Points, in no order, along strands that fork, close into loops and pass close to each other.
In the rows, zero is written as 100.
Two points are linked if the straight distance between their rows is under 107.
k193: [110, 102, 92, 131, 114, 120, 97, 95, 110, 83, 115, 64, 127, 88, 97, 109, 96, 117, 143, 85, 113, 143, 115, 93, 147, 123, 69, 84, 68, 119, 131, 78, 93, 75, 140, 102, 128, 104, 103, 117, 109, 112, 99, 114, 100, 85, 109, 132, 100, 89, 117]
k437: [90, 108, 107, 93, 105, 117, 89, 88, 117, 98, 96, 123, 99, 88, 82, 113, 99, 96, 88, 100, 96, 124, 90, 113, 59, 94, 79, 105, 116, 92, 120, 92, 116, 138, 89, 75, 118, 106, 113, 100, 106, 98, 93, 117, 117, 131, 82, 112, 98, 114, 82]
k272: [105, 78, 131, 58, 89, 80, 104, 88, 108, 137, 98, 93, 146, 119, 87, 113, 66, 91, 106, 77, 95, 140, 42, 80, 97, 146, 116, 106, 134, 118, 122, 92, 122, 114, 97, 102, 76, 70, 82, 103, 48, 115, 93, 103, 80, 155, 86, 98, 134, 80, 124]
k452: [78, 131, 108, 105, 127, 87, 87, 89, 78, 155, 105, 127, 106, 109, 110, 38, 97, 122, 110, 109, 114, 77, 126, 123, 127, 60, 103, 96, 67, 122, 100, 132, 90, 123, 86, 104, 104, 105, 110, 96, 169, 112, 70, 73, 135, 105, 113, 96, 109, 124, 115]
k339: [74, 92, 94, 91, 71, 117, 90, 108, 64, 95, 81, 127, 97, 71, 99, 122, 125, 123, 100, 83, 111, 160, 83, 125, 69, 78, 78, 131, 94, 86, 87, 62, 115, 122, 108, 84, 132, 96, 135, 124, 98, 91, 111, 100, 140, 125, 90, 102, 70, 79, 80]
k586: [86, 121, 94, 81, 120, 104, 73, 88, 74, 128, 83, 121, 83, 69, 92, 81, 111, 121, 106, 91, 107, 94, 99, 128, 85, 80, 62, 109, 104, 107, 87, 101, 93, 121, 109, 61, 123, 97, 136, 117, 144, 95, 90, 86, 143, 115, 87, 122, 99, 103, 83]
k778: [116, 102, 78, 42, 93, 56, 93, 100, 117, 113, 106, 116, 98, 118, 57, 111, 133, 82, 115, 97, 94, 123, 120, 113, 113, 38, 116, 97, 97, 83, 93, 111, 140, 98, 133, 82, 42, 97, 80, 110, 123, 91, 136, 124, 118, 160, 162, 135, 96, 123, 99]
k751: [89, 110, 99, 97, 127, 114, 83, 86, 121, 104, 102, 136, 81, 107, 119, 98, 91, 94, 86, 122, 99, 66, 115, 119, 74, 68, 105, 107, 114, 82, 101, 120, 119, 113, 54, 75, 110, 115, 88, 72, 123, 95, 80, 128, 125, 77, 109, 83, 91, 141, 106]
k58: [73, 107, 122, 115, 115, 89, 105, 75, 98, 138, 96, 131, 88, 111, 112, 86, 80, 100, 94, 96, 79, 76, 103, 142, 91, 110, 102, 83, 103, 111, 66, 148, 89, 117, 64, 109, 124, 95, 126, 79, 135, 103, 53, 82, 85, 96, 75, 79, 136, 121, 120]
k861: [103, 97, 93, 110, 74, 103, 110, 121, 90, 79, 101, 82, 92, 98, 85, 94, 115, 86, 85, 95, 113, 89, 91, 85, 105, 107, 102, 106, 113, 86, 113, 82, 114, 97, 103, 96, 101, 106, 84, 100, 87, 101, 112, 88, 86, 90, 94, 104, 88, 91, 92]
k887: [100, 86, 69, 75, 79, 74, 116, 131, 95, 87, 97, 88, 96, 102, 91, 111, 121, 96, 84, 85, 117, 136, 100, 99, 104, 75, 117, 107, 113, 82, 106, 81, 141, 84, 124, 87, 82, 107, 83, 130, 90, 94, 149, 102, 98, 139, 107, 134, 71, 100, 91]
k420: [92, 75, 124, 104, 92, 113, 83, 56, 92, 115, 110, 71, 93, 112, 131, 113, 83, 107, 120, 89, 97, 86, 108, 89, 122, 147, 95, 55, 82, 133, 63, 133, 63, 65, 116, 129, 136, 89, 126, 90, 94, 110, 71, 83, 65, 55, 72, 104, 132, 93, 128]
k672: [94, 90, 117, 108, 91, 97, 85, 76, 75, 109, 99, 77, 112, 98, 90, 102, 92, 106, 97, 82, 115, 99, 87, 108, 101, 135, 69, 75, 88, 106, 89, 92, 94, 101, 118, 98, 147, 97, 123, 93, 110, 103, 73, 81, 93, 103, 85, 126, 117, 81, 101]
k881: [116, 88, 117, 121, 78, 125, 116, 109, 79, 88, 95, 83, 106, 94, 105, 128, 92, 108, 76, 113, 92, 120, 83, 87, 67, 118, 105, 99, 125, 93, 123, 73, 119, 117, 90, 108, 126, 92, 109, 107, 66, 67, 78, 96, 82, 101, 77, 101, 86, 103, 91]
k889: [113, 104, 94, 88, 108, 104, 107, 102, 109, 78, 95, 101, 78, 108, 99, 120, 109, 85, 77, 104, 93, 103, 90, 91, 65, 77, 115, 119, 130, 71, 123, 88, 135, 118, 76, 68, 77, 111, 83, 85, 79, 86, 113, 119, 108, 116, 104, 94, 61, 117, 84]
k183: [92, 91, 85, 106, 53, 106, 95, 133, 68, 79, 85, 82, 83, 88, 94, 95, 133, 107, 84, 95, 136, 98, 93, 93, 102, 93, 96, 101, 101, 90, 83, 65, 111, 83, 101, 82, 122, 98, 109, 121, 113, 83, 115, 69, 99, 84, 93, 115, 84, 75, 79]
k68: [85, 88, 107, 81, 93, 99, 106, 110, 103, 104, 95, 109, 130, 103, 80, 122, 98, 100, 82, 90, 101, 159, 63, 97, 81, 108, 100, 110, 114, 96, 132, 74, 131, 124, 101, 96, 104, 89, 93, 123, 72, 106, 96, 100, 96, 161, 88, 127, 105, 92, 81]
k507: [116, 105, 65, 68, 96, 37, 87, 95, 121, 107, 105, 104, 90, 119, 67, 84, 139, 92, 111, 90, 109, 98, 110, 109, 133, 43, 116, 103, 67, 92, 91, 111, 136, 104, 139, 104, 53, 109, 71, 102, 138, 96, 140, 103, 113, 125, 156, 116, 94, 116, 87]
k679: [69, 122, 123, 108, 121, 78, 97, 85, 80, 159, 98, 121, 104, 117, 112, 57, 88, 117, 100, 107, 93, 73, 115, 135, 126, 95, 103, 85, 74, 122, 76, 142, 70, 111, 79, 111, 113, 97, 119, 89, 158, 110, 56, 64, 109, 102, 95, 89, 126, 119, 122]
k729: [86, 104, 84, 118, 135, 149, 93, 105, 128, 111, 135, 109, 101, 92, 151, 101, 83, 88, 135, 121, 88, 104, 161, 115, 109, 83, 95, 100, 99, 118, 115, 130, 76, 62, 91, 92, 96, 121, 100, 67, 121, 109, 62, 144, 105, 65, 106, 100, 76, 129, 115]
k211: [92, 93, 108, 109, 102, 94, 92, 62, 75, 135, 79, 94, 86, 108, 113, 119, 84, 96, 69, 89, 81, 87, 89, 126, 55, 133, 70, 75, 92, 110, 55, 125, 82, 91, 83, 104, 146, 80, 156, 95, 105, 93, 61, 69, 91, 121, 68, 116, 126, 81, 68]
k981: [152, 92, 95, 134, 104, 119, 129, 108, 102, 75, 117, 69, 101, 99, 124, 107, 76, 94, 111, 109, 76, 115, 79, 67, 98, 132, 98, 120, 131, 124, 146, 77, 91, 89, 104, 142, 83, 92, 87, 128, 53, 73, 111, 109, 65, 96, 90, 82, 88, 72, 122]
k921: [144, 107, 102, 109, 95, 102, 139, 104, 103, 99, 114, 72, 106, 105, 132, 124, 56, 100, 122, 90, 71, 113, 76, 49, 88, 140, 100, 127, 144, 113, 139, 85, 108, 109, 106, 127, 59, 82, 85, 94, 46, 77, 116, 109, 60, 95, 80, 79, 109, 83, 122]
k510: [114, 90, 98, 113, 122, 108, 121, 97, 115, 51, 110, 91, 103, 104, 118, 70, 98, 95, 100, 110, 74, 60, 105, 90, 100, 125, 110, 110, 91, 96, 98, 110, 87, 102, 83, 121, 31, 127, 90, 92, 66, 99, 111, 112, 88, 56, 124, 52, 78, 76, 82]
k613: [115, 80, 66, 104, 90, 87, 136, 141, 82, 77, 89, 86, 102, 97, 113, 117, 120, 105, 87, 90, 104, 130, 104, 88, 100, 90, 114, 108, 109, 84, 116, 74, 124, 66, 116, 114, 79, 107, 78, 140, 63, 81, 154, 120, 90, 130, 98, 118, 62, 85, 100]
k383: [97, 97, 113, 100, 89, 117, 103, 105, 95, 89, 95, 106, 109, 95, 87, 124, 95, 99, 78, 107, 92, 132, 74, 104, 59, 105, 98, 102, 124, 83, 124, 78, 128, 140, 81, 90, 118, 93, 108, 103, 77, 82, 85, 96, 96, 129, 75, 108, 87, 107, 74]
k53: [72, 107, 103, 114, 129, 128, 106, 96, 101, 123, 112, 93, 99, 94, 136, 96, 86, 112, 123, 98, 96, 90, 138, 105, 111, 108, 102, 69, 83, 131, 78, 132, 63, 55, 103, 104, 118, 90, 129, 84, 124, 107, 47, 88, 75, 70, 81, 110, 106, 116, 111]
k126: [111, 95, 78, 124, 134, 151, 83, 95, 137, 81, 123, 111, 88, 84, 142, 120, 90, 81, 124, 124, 82, 93, 138, 104, 95, 92, 85, 88, 117, 108, 123, 114, 89, 67, 83, 89, 91, 127, 83, 90, 89, 89, 86, 164, 111, 63, 114, 95, 68, 121, 104]
k781: [104, 104, 115, 88, 76, 59, 95, 73, 95, 124, 86, 112, 109, 124, 56, 54, 118, 97, 110, 105, 147, 96, 74, 96, 140, 108, 117, 91, 61, 97, 103, 108, 111, 124, 110, 101, 112, 99, 76, 84, 133, 113, 100, 65, 114, 115, 112, 80, 149, 98, 116]
k138: [100, 88, 139, 75, 79, 69, 68, 54, 91, 120, 105, 84, 120, 110, 86, 85, 89, 102, 113, 91, 123, 87, 78, 107, 140, 150, 89, 77, 86, 111, 74, 109, 89, 110, 114, 113, 134, 89, 103, 68, 105, 123, 91, 78, 94, 90, 87, 85, 139, 87, 141]
k660: [92, 91, 95, 116, 106, 115, 99, 81, 81, 116, 81, 98, 82, 91, 119, 132, 89, 118, 79, 95, 77, 93, 97, 117, 38, 108, 76, 71, 95, 121, 66, 114, 80, 81, 86, 97, 146, 83, 167, 101, 103, 69, 50, 87, 106, 103, 67, 110, 113, 91, 77]
k306: [115, 104, 101, 77, 80, 55, 123, 118, 88, 100, 99, 104, 92, 134, 78, 76, 124, 84, 71, 109, 109, 87, 77, 84, 125, 103, 143, 122, 114, 61, 94, 97, 115, 109, 99, 108, 62, 99, 50, 97, 78, 113, 138, 64, 78, 118, 100, 66, 109, 84, 94]
k46: [101, 99, 80, 53, 111, 81, 75, 83, 128, 100, 103, 123, 90, 110, 64, 113, 133, 88, 104, 86, 91, 135, 113, 113, 102, 34, 90, 110, 95, 88, 106, 118, 127, 105, 120, 69, 52, 102, 99, 103, 124, 98, 142, 126, 143, 152, 150, 128, 91, 123, 99]
k518: [80, 113, 108, 108, 115, 95, 102, 67, 99, 153, 89, 120, 79, 114, 116, 103, 86, 102, 81, 87, 67, 75, 100, 144, 74, 123, 79, 79, 105, 120, 64, 148, 87, 94, 62, 100, 127, 91, 152, 83, 120, 101, 51, 77, 88, 122, 58, 96, 129, 105, 86]
k252: [102, 115, 98, 92, 117, 100, 90, 78, 119, 88, 100, 131, 70, 114, 89, 100, 108, 84, 89, 118, 96, 82, 92, 111, 70, 69, 116, 117, 119, 75, 110, 110, 128, 131, 62, 69, 93, 113, 73, 78, 107, 100, 96, 122, 119, 107, 114, 81, 88, 134, 94]
k42: [91, 101, 105, 109, 77, 87, 87, 112, 106, 87, 93, 110, 109, 101, 91, 64, 91, 95, 70, 126, 114, 47, 111, 93, 132, 109, 120, 103, 78, 90, 63, 104, 61, 98, 92, 128, 98, 106, 87, 96, 114, 130, 114, 68, 96, 42, 115, 70, 115, 94, 88]
k356: [103, 112, 68, 86, 106, 64, 68, 92, 118, 103, 96, 99, 84, 103, 81, 77, 138, 100, 109, 88, 123, 94, 116, 111, 137, 41, 107, 107, 62, 101, 107, 104, 139, 100, 126, 90, 75, 114, 85, 93, 143, 104, 132, 95, 120, 94, 141, 116, 90, 115, 84]
k540: [128, 92, 99, 129, 95, 132, 97, 103, 108, 64, 120, 67, 93, 77, 100, 95, 87, 83, 128, 104, 96, 93, 98, 85, 125, 138, 97, 82, 96, 128, 119, 86, 65, 65, 117, 132, 119, 98, 92, 124, 80, 98, 103, 96, 70, 62, 99, 99, 96, 75, 108]
k282: [91, 110, 123, 115, 84, 78, 109, 85, 98, 104, 90, 119, 91, 112, 80, 77, 102, 92, 85, 119, 103, 71, 86, 106, 106, 110, 128, 99, 101, 85, 85, 112, 98, 141, 80, 113, 108, 99, 73, 83, 121, 115, 92, 81, 99, 87, 105, 66, 132, 117, 113]
k72: [104, 107, 124, 83, 92, 64, 73, 61, 83, 136, 95, 101, 115, 110, 72, 59, 114, 103, 114, 95, 142, 83, 78, 116, 135, 131, 81, 84, 67, 99, 91, 110, 103, 118, 114, 90, 128, 96, 106, 84, 131, 109, 83, 65, 104, 120, 94, 102, 141, 89, 109]
k658: [89, 123, 90, 99, 130, 106, 71, 93, 77, 150, 87, 121, 97, 75, 92, 105, 109, 127, 110, 95, 99, 106, 102, 134, 98, 100, 37, 114, 98, 118, 92, 99, 82, 126, 119, 73, 126, 99, 146, 118, 132, 112, 101, 99, 150, 134, 77, 134, 99, 112, 84]
k394: [96, 108, 113, 119, 84, 72, 98, 79, 91, 122, 82, 115, 107, 116, 75, 57, 99, 98, 93, 117, 125, 75, 89, 101, 134, 97, 126, 88, 77, 94, 90, 114, 94, 133, 90, 118, 110, 103, 69, 92, 143, 117, 101, 67, 115, 88, 115, 70, 143, 118, 121]
k919: [125, 89, 90, 121, 87, 115, 98, 105, 102, 76, 117, 60, 112, 89, 94, 100, 98, 97, 133, 83, 118, 119, 100, 83, 146, 131, 88, 86, 76, 126, 131, 69, 83, 64, 139, 116, 126, 109, 91, 117, 91, 107, 107, 95, 79, 79, 102, 113, 99, 73, 117]
k931: [121, 94, 89, 62, 113, 70, 126, 136, 108, 127, 104, 88, 137, 117, 84, 120, 101, 86, 111, 84, 84, 128, 113, 75, 88, 67, 111, 103, 129, 72, 94, 92, 124, 80, 131, 100, 49, 97, 72, 128, 71, 108, 134, 138, 86, 156, 128, 144, 100, 97, 105]
k687: [96, 90, 113, 101, 104, 100, 80, 77, 80, 119, 100, 82, 135, 97, 87, 115, 94, 115, 109, 82, 120, 119, 78, 115, 108, 143, 52, 93, 78, 107, 104, 81, 95, 118, 131, 101, 149, 104, 123, 101, 104, 112, 89, 91, 106, 132, 87, 131, 111, 83, 97]
k38: [121, 93, 80, 125, 91, 125, 116, 122, 99, 62, 97, 79, 87, 86, 108, 119, 116, 95, 98, 100, 102, 118, 102, 85, 92, 89, 101, 108, 106, 98, 127, 71, 109, 80, 97, 102, 98, 116, 89, 119, 77, 84, 119, 122, 102, 105, 106, 108, 61, 90, 97]
k707: [105, 99, 93, 101, 102, 83, 99, 100, 109, 78, 92, 101, 80, 122, 83, 73, 117, 87, 64, 113, 99, 49, 100, 101, 105, 79, 123, 124, 91, 80, 88, 98, 106, 113, 81, 102, 59, 124, 66, 90, 103, 107, 127, 97, 106, 83, 123, 64, 81, 103, 76]
k683: [95, 93, 91, 122, 118, 141, 101, 103, 132, 79, 112, 117, 95, 88, 143, 87, 70, 88, 116, 134, 92, 53, 139, 110, 97, 109, 123, 98, 96, 111, 91, 126, 68, 76, 77, 125, 74, 116, 99, 80, 84, 101, 88, 127, 91, 45, 113, 61, 75, 122, 91]
k580: [94, 106, 83, 124, 140, 159, 85, 105, 105, 103, 117, 105, 96, 66, 147, 114, 92, 107, 139, 119, 92, 114, 154, 106, 101, 77, 84, 79, 98, 123, 106, 118, 61, 46, 97, 75, 118, 108, 116, 98, 127, 94, 69, 123, 122, 76, 101, 122, 70, 118, 110]
k298: [103, 90, 101, 80, 118, 90, 130, 135, 113, 113, 97, 95, 138, 118, 96, 131, 96, 94, 103, 89, 70, 159, 98, 78, 66, 71, 110, 114, 129, 80, 124, 83, 126, 95, 113, 96, 62, 91, 85, 124, 55, 101, 123, 138, 94, 159, 114, 137, 103, 103, 103]
k575: [90, 109, 93, 116, 126, 115, 97, 90, 120, 93, 120, 78, 131, 95, 91, 104, 92, 115, 130, 81, 105, 134, 120, 93, 128, 117, 63, 88, 85, 112, 138, 96, 101, 96, 133, 92, 109, 100, 116, 94, 114, 124, 94, 126, 104, 95, 106, 131, 111, 108, 121]
k979: [104, 94, 100, 132, 80, 136, 100, 122, 72, 72, 95, 97, 91, 71, 112, 124, 128, 124, 114, 89, 110, 146, 96, 104, 84, 91, 82, 103, 73, 110, 106, 59, 100, 90, 112, 110, 147, 91, 113, 129, 100, 77, 94, 113, 116, 103, 100, 104, 70, 71, 107]
k867: [97, 100, 89, 112, 113, 116, 109, 100, 129, 79, 106, 85, 115, 100, 81, 121, 108, 106, 112, 85, 92, 147, 117, 90, 97, 81, 73, 104, 101, 101, 142, 91, 118, 94, 118, 87, 88, 108, 98, 98, 99, 120, 114, 145, 120, 110, 118, 129, 93, 106, 107]
k320: [119, 104, 113, 87, 102, 83, 134, 105, 116, 109, 102, 79, 116, 112, 109, 122, 65, 98, 112, 81, 75, 115, 71, 53, 92, 133, 108, 128, 138, 100, 127, 94, 122, 119, 101, 109, 60, 80, 75, 83, 48, 104, 109, 117, 68, 108, 97, 90, 120, 94, 128]
k487: [106, 82, 95, 102, 125, 103, 104, 92, 112, 60, 99, 112, 100, 117, 109, 71, 105, 88, 65, 118, 90, 43, 102, 95, 100, 94, 125, 112, 80, 83, 76, 107, 80, 104, 63, 105, 41, 134, 88, 90, 83, 100, 118, 110, 109, 59, 132, 53, 68, 88, 58]
k34: [107, 102, 100, 91, 82, 84, 110, 116, 102, 74, 112, 83, 105, 106, 94, 81, 84, 92, 99, 91, 89, 73, 78, 68, 128, 140, 109, 120, 106, 101, 107, 104, 94, 103, 107, 128, 71, 103, 71, 83, 60, 117, 118, 93, 76, 68, 96, 62, 112, 75, 118]
k578: [97, 98, 121, 101, 67, 94, 89, 100, 77, 100, 96, 84, 98, 99, 86, 98, 106, 92, 78, 102, 120, 71, 95, 87, 106, 126, 92, 79, 100, 92, 68, 94, 84, 85, 102, 100, 142, 87, 108, 88, 104, 101, 77, 61, 74, 66, 81, 103, 121, 84, 101]
k563: [111, 104, 100, 122, 107, 129, 113, 106, 122, 62, 112, 95, 87, 86, 121, 100, 88, 82, 103, 118, 88, 47, 114, 91, 90, 121, 108, 100, 104, 106, 104, 107, 81, 92, 86, 116, 81, 110, 105, 89, 74, 95, 97, 117, 73, 52, 104, 65, 88, 106, 87]
k406: [113, 99, 97, 95, 94, 64, 114, 112, 109, 82, 97, 93, 100, 124, 85, 66, 104, 90, 77, 101, 93, 69, 83, 87, 124, 107, 126, 123, 100, 73, 93, 105, 102, 114, 101, 124, 59, 119, 62, 94, 86, 124, 132, 80, 90, 85, 113, 59, 103, 86, 94]
k424: [74, 120, 98, 95, 109, 101, 91, 105, 99, 104, 81, 111, 80, 85, 108, 89, 100, 106, 87, 111, 116, 50, 126, 111, 75, 78, 103, 89, 95, 104, 74, 110, 82, 80, 80, 82, 121, 90, 110, 86, 132, 91, 71, 87, 111, 62, 96, 96, 98, 112, 91]
k345: [84, 109, 102, 112, 126, 114, 72, 89, 86, 143, 97, 103, 124, 89, 93, 139, 101, 128, 107, 92, 102, 125, 90, 129, 103, 128, 35, 117, 83, 115, 97, 80, 82, 130, 131, 104, 139, 97, 132, 107, 105, 117, 105, 114, 133, 151, 78, 130, 104, 103, 79]
k107: [145, 86, 101, 140, 98, 137, 110, 121, 106, 54, 115, 76, 96, 78, 116, 100, 92, 91, 104, 120, 82, 90, 95, 81, 103, 125, 106, 104, 114, 120, 133, 75, 72, 70, 97, 134, 104, 99, 101, 140, 62, 74, 111, 97, 66, 81, 102, 86, 75, 65, 94]
k347: [99, 94, 93, 77, 117, 97, 109, 117, 138, 88, 101, 96, 122, 113, 79, 134, 111, 101, 108, 86, 68, 158, 111, 89, 75, 56, 83, 108, 115, 88, 123, 104, 116, 91, 115, 83, 65, 105, 93, 104, 78, 103, 134, 157, 130, 145, 132, 140, 94, 117, 96]
k604: [79, 113, 99, 104, 109, 106, 97, 94, 92, 104, 76, 104, 79, 87, 115, 110, 93, 117, 85, 99, 93, 72, 111, 107, 57, 88, 88, 73, 104, 113, 68, 116, 75, 72, 79, 81, 133, 80, 144, 92, 127, 83, 50, 84, 107, 81, 77, 112, 107, 104, 91]
k666: [88, 105, 100, 118, 94, 132, 90, 105, 65, 85, 96, 123, 99, 70, 110, 131, 123, 127, 117, 87, 101, 152, 94, 119, 63, 89, 60, 117, 74, 104, 96, 67, 92, 109, 115, 97, 145, 91, 142, 118, 99, 83, 91, 124, 143, 111, 93, 104, 75, 78, 97]
k411: [98, 100, 74, 56, 73, 55, 105, 122, 92, 98, 99, 106, 83, 117, 72, 91, 134, 90, 91, 97, 127, 124, 91, 104, 116, 74, 140, 97, 106, 73, 96, 100, 146, 102, 119, 83, 71, 100, 75, 126, 109, 85, 141, 75, 89, 153, 111, 121, 88, 100, 89]
k23: [82, 90, 90, 96, 67, 107, 94, 114, 68, 83, 77, 105, 87, 81, 96, 107, 127, 113, 93, 78, 121, 137, 88, 113, 86, 75, 94, 115, 101, 85, 89, 65, 123, 109, 107, 68, 124, 101, 125, 125, 119, 90, 118, 82, 128, 111, 100, 111, 74, 87, 85]
k750: [97, 96, 124, 124, 89, 83, 112, 96, 106, 106, 85, 124, 88, 109, 110, 94, 76, 97, 77, 136, 78, 57, 89, 107, 114, 112, 146, 93, 115, 89, 68, 127, 72, 146, 57, 127, 105, 94, 86, 83, 123, 114, 100, 84, 100, 62, 100, 53, 139, 121, 120]
k374: [92, 95, 85, 72, 105, 103, 77, 91, 116, 82, 92, 118, 81, 98, 78, 115, 121, 93, 94, 85, 99, 131, 105, 101, 85, 49, 89, 114, 107, 82, 113, 103, 129, 109, 104, 54, 87, 110, 101, 102, 118, 98, 132, 122, 138, 126, 123, 120, 78, 117, 91]
k220: [83, 97, 102, 125, 105, 128, 102, 93, 106, 106, 108, 88, 93, 90, 125, 106, 82, 99, 121, 100, 97, 76, 126, 97, 108, 129, 109, 67, 85, 130, 73, 126, 55, 64, 104, 125, 126, 88, 117, 87, 105, 102, 68, 89, 63, 48, 78, 99, 115, 110, 113]
k106: [142, 102, 110, 123, 91, 127, 129, 111, 92, 70, 104, 82, 94, 104, 125, 126, 93, 91, 75, 116, 89, 85, 94, 83, 67, 111, 112, 113, 134, 88, 132, 77, 111, 111, 77, 103, 88, 98, 106, 102, 57, 57, 98, 98, 79, 86, 77, 79, 71, 100, 88]
k712: [86, 110, 87, 124, 137, 135, 97, 106, 91, 118, 111, 90, 94, 65, 142, 102, 87, 131, 144, 106, 100, 101, 142, 107, 107, 89, 95, 74, 75, 136, 84, 116, 52, 37, 111, 80, 119, 87, 135, 104, 123, 96, 53, 89, 105, 86, 93, 134, 79, 112, 103]
k512: [96, 104, 110, 104, 73, 100, 96, 113, 96, 86, 102, 101, 95, 95, 91, 91, 99, 87, 80, 112, 116, 49, 112, 80, 114, 127, 101, 89, 89, 96, 63, 100, 59, 75, 99, 119, 120, 89, 107, 90, 91, 110, 86, 65, 71, 46, 89, 82, 118, 88, 90]
k862: [90, 120, 80, 94, 114, 95, 70, 90, 101, 103, 97, 105, 85, 83, 93, 75, 125, 114, 110, 89, 125, 97, 119, 108, 122, 53, 84, 106, 75, 103, 107, 98, 125, 101, 113, 64, 97, 108, 108, 97, 143, 109, 115, 91, 129, 81, 126, 119, 92, 110, 93]
k997: [130, 94, 89, 100, 98, 116, 124, 111, 85, 70, 92, 87, 87, 111, 128, 126, 112, 93, 66, 107, 97, 94, 94, 86, 71, 90, 125, 120, 134, 67, 127, 75, 124, 109, 69, 81, 65, 110, 88, 106, 58, 62, 124, 103, 90, 109, 76, 85, 53, 99, 74]
k321: [87, 111, 108, 104, 121, 115, 94, 80, 120, 114, 106, 138, 93, 93, 103, 104, 85, 97, 97, 107, 89, 91, 110, 128, 58, 90, 80, 98, 123, 95, 112, 126, 108, 125, 72, 78, 121, 109, 122, 79, 120, 100, 65, 126, 108, 108, 77, 98, 110, 132, 101]
k562: [96, 113, 101, 76, 72, 80, 105, 100, 79, 98, 88, 116, 62, 120, 67, 81, 137, 83, 86, 116, 131, 103, 81, 99, 96, 73, 137, 108, 109, 73, 92, 98, 137, 125, 87, 77, 79, 102, 65, 111, 108, 89, 114, 61, 92, 139, 106, 101, 99, 104, 81]
k477: [76, 73, 99, 118, 107, 119, 115, 109, 126, 90, 106, 122, 104, 94, 145, 81, 49, 100, 98, 136, 75, 49, 127, 117, 118, 113, 142, 101, 100, 110, 76, 136, 59, 106, 67, 138, 62, 117, 104, 74, 98, 112, 107, 112, 101, 38, 112, 57, 88, 120, 94]
k663: [101, 87, 131, 81, 65, 76, 81, 79, 96, 95, 114, 74, 108, 108, 86, 91, 83, 97, 105, 90, 111, 80, 85, 86, 147, 150, 103, 88, 93, 112, 79, 101, 80, 100, 114, 124, 126, 87, 89, 64, 88, 122, 99, 91, 85, 59, 83, 74, 133, 82, 142]
k883: [106, 98, 120, 64, 103, 73, 125, 111, 117, 129, 101, 95, 130, 117, 90, 110, 76, 95, 110, 73, 84, 125, 63, 69, 92, 121, 118, 113, 131, 98, 126, 99, 131, 109, 111, 101, 66, 72, 68, 101, 60, 122, 104, 110, 75, 135, 101, 100, 129, 94, 124]
k490: [108, 91, 110, 82, 68, 82, 91, 101, 98, 78, 129, 78, 104, 101, 98, 79, 72, 99, 112, 99, 102, 77, 83, 69, 150, 154, 106, 104, 88, 121, 88, 101, 60, 100, 105, 138, 94, 93, 86, 72, 61, 124, 122, 101, 82, 50, 87, 61, 126, 74, 132]
k968: [87, 95, 117, 121, 95, 100, 112, 112, 119, 97, 96, 117, 93, 100, 138, 106, 68, 101, 87, 130, 78, 46, 109, 105, 105, 111, 133, 97, 108, 100, 61, 129, 62, 118, 64, 134, 94, 97, 109, 74, 102, 109, 95, 93, 82, 35, 95, 55, 119, 124, 106]
k501: [92, 117, 117, 94, 73, 86, 94, 93, 78, 101, 83, 114, 75, 108, 66, 71, 128, 89, 78, 121, 125, 78, 83, 104, 90, 94, 115, 98, 103, 83, 78, 99, 107, 125, 81, 82, 115, 99, 79, 96, 127, 93, 89, 58, 97, 101, 95, 87, 117, 100, 87]
k481: [86, 87, 102, 66, 110, 85, 114, 130, 102, 129, 97, 109, 154, 119, 94, 126, 88, 93, 95, 90, 86, 165, 75, 94, 76, 85, 119, 103, 119, 92, 126, 80, 123, 109, 109, 102, 69, 80, 84, 150, 55, 109, 108, 111, 86, 174, 90, 134, 127, 86, 99]
k797: [115, 95, 89, 131, 86, 128, 109, 128, 87, 55, 97, 96, 94, 81, 111, 133, 130, 112, 111, 96, 101, 159, 103, 96, 88, 74, 95, 118, 84, 105, 119, 61, 111, 80, 104, 109, 123, 102, 94, 132, 80, 76, 119, 131, 114, 111, 104, 102, 59, 83, 112]
k794: [79, 132, 102, 93, 129, 99, 78, 80, 92, 134, 105, 123, 95, 87, 89, 59, 110, 117, 111, 98, 120, 86, 119, 123, 108, 76, 76, 101, 87, 110, 105, 114, 106, 115, 101, 75, 106, 105, 117, 95, 156, 108, 83, 91, 129, 105, 101, 109, 109, 116, 103]
k833: [120, 92, 85, 59, 101, 62, 123, 144, 119, 127, 108, 76, 140, 119, 81, 103, 94, 89, 120, 72, 98, 128, 105, 72, 116, 86, 106, 97, 111, 90, 102, 93, 129, 62, 153, 107, 71, 98, 71, 124, 77, 111, 135, 132, 85, 137, 125, 143, 108, 83, 117]

A tip is a point with one link. Name the tips that can be reached along the links from each point below, in the order of the rows.
k750 | k306
k658 | k42, k424, k374
k107 | k272, k833
k712 | k420, k126

How many points has the smallest loop of links through each point below? Write - if it is on no loop.
k345 | -
k979 | 8
k751 | 9
k683 | 17
k481 | -

Name the points in between on the shortest way along the links from the first point to the second, in order.
k487, k887 | k510 k563 k683 k477 k968 k750 k282 k501 k562 k411
k356, k660 | k862 k794 k452 k679 k58 k518 k211
k672, k679 | k687 k345 k658 k586 k794 k452
k979, k663 | k797 k38 k613 k887 k411 k562 k501 k282 k394 k781 k72 k138
